Each row is a point on a landscape with many valleys, with its height.
From any point a ball rolls to the lowest of the 6 points nearest to it. It stops when none of these is lower. Distance is the straight distance between rows; heights are no part of it.
Q682: [ -3,  42,  28, -23, -41,  26,   9, -22, -21]  (h 5.74)
Q465: [  6, -15, -22,  -4, -16,   3,   7, -27,   3]  (h 3.93)
Q359: [  8,  -7, -15,  -3, -23,  -5,   5, -25,  -4]  (h 3.60)
Q73: [-5,  5,  6, -8, 31, -9,  1, 40, 20]  (h 2.33)
Q342: [ -3,   6,   9,   3, -20,   1,  -2, -22, -19]  (h 5.72)
Q394: [  2,  15,  12, -11, -36,   7,   5, -27, -18]  (h 5.57)
Q943: [ -9,   1,   9,  13,   9,  -4,  -6,  13, -11]  (h 6.19)
Q994: [  4,  27,  13, -30, -41,  18,  11, -29, -13]  (h 5.48)
Q746: [  4, -23, -35,  -4,   2,  -8,   1,  -2,  23]  (h 5.89)
Q644: [-15,  15,  14,  18, -13,   5,  -7,  -2, -25]  (h 6.55)
Q16: [ -5,   6,   1,   5, -13,  -9,  -2,  -8, -25]  (h 5.07)
Q785: [ 10,  -4,   4,  -6, -23,  11,   6, -36,   0]  (h 4.24)
Q541: [-18,  12,   7,  19,  15,  -1,  -8,  27, -13]  (h 4.36)
Q846: [  7, -20, -38,  -4, -23,   7,   6, -30,  12]  (h 4.51)
Q806: [-17,   8,  15,  21,  22,   3,  -8,  33,  -6]  (h 1.96)
Q151: [ -1,  -5,   6,   8,   2,  -1,  -3,  -2, -11]  (h 6.71)
Q25: [  2,  -6,  -9,   2,  12, -13,   0,  13,  -3]  (h 7.34)
Q79: [ -5,  19,  17,  -3, -35,  11,   0, -19, -28]  (h 6.44)
Q109: [  6,  -7,  -8, -16,  29,  -2,   2,  28,  38]  (h 1.45)
Q475: [ 4, -6, -8, -5, 20, -7, -1, 23, 10]  (h 5.75)
Q963: [ 1, -6,  2,  3, 22, -6, -2, 17,  5]  (h 6.26)
Q557: [  5, -12, -22, -13,  22,  -8,   2,  23,  36]  (h 4.02)
Q251: [ 3, -8, -1, -7, 29, -3, -1, 26, 27]  (h 0.57)
Q727: [ -8,   4,   3,  17,   4, -10,  -7,  12, -23]  (h 7.05)
Q402: [  2,  -3,   1,   0, -17,  -1,   1, -22, -10]  (h 4.03)
Q878: [  8, -24, -31,   1,  -1,  -1,   0, -13,  18]  (h 5.31)
Q49: [  0,   0,   4,  12,  -1,  -8,  -2,  -3, -17]  (h 6.97)
Q509: [  6, -19, -22,  -5,  21,  -5,   2,   4,  26]  (h 5.78)
Q553: [-7,  2,  9, 13, 25, -5, -4, 27,  0]  (h 0.61)
Q344: [ 11,  -8, -21, -17, -30,   3,   6, -38,  -1]  (h 4.63)
Q120: [  7, -15,  -9,   2,  18,  -4,   2,  -2,  15]  (h 7.35)
Q443: [  4,   1,  -4, -21,  29,  -6,   5,  34,  34]  (h 3.76)
Q928: [-14,   6,  15,  24,  10,   2,  -9,  14, -18]  (h 5.70)
Q856: [  1,  29,  20, -13, -37,  22,   8, -29, -18]  (h 5.41)
Q451: [-2, -8,  4,  4, 28, -2, -2, 23, 16]  (h 5.73)
Q614: [  5, -11,  -7,   6,  -1,  -7,  -3,  -4,  -2]  (h 5.51)
Q125: [  9,  11,   6, -17, -36,  15,   5, -37,  -7]  (h 4.94)
Q983: [ -1,   4,  15, -13,  28,   1,   0,  34,  31]  (h 4.75)
Q446: [  7, -15, -11,   0,  20,  -6,  -1,   8,  16]  (h 7.38)
Q979: [-9,  4, 13,  9, 25, -1, -7, 34,  5]  (h 3.85)
Q571: [ -5,  10,   8,   9, -18,  -2,  -3,  -8, -27]  (h 1.71)
Q38: [ -8,  13,   1,  -1,  23, -11,  -6,  31,   7]  (h 5.55)
Q698: [  7, -14, -10,   3,   4,  -4,   1, -13,   4]  (h 2.34)
Q216: [ -2,  16,  10,  -4, -33,   8,   2, -24, -27]  (h 6.39)
Q418: [  2,   2,  13,   9, -14,   5,   1, -19, -17]  (h 5.99)
Q338: [  8,  -9,  -7,   1, -16,   1,   2, -24,  -4]  (h 1.70)
Q186: [  9, -21,  -8,   6,   0,   1,   0, -19,   9]  (h 5.40)
Q307: [-4,  1, 12, 19,  4,  0, -4,  4, -7]  (h 1.91)
Q938: [-9,  8, 11, -3, 33,  3, -4, 38, 16]  (h 4.25)

For each start below, name the point where the ball stops.
Q509: Q251
Q446: Q251
Q746: Q338
Q614: Q338
Q856: Q338
Q682: Q338
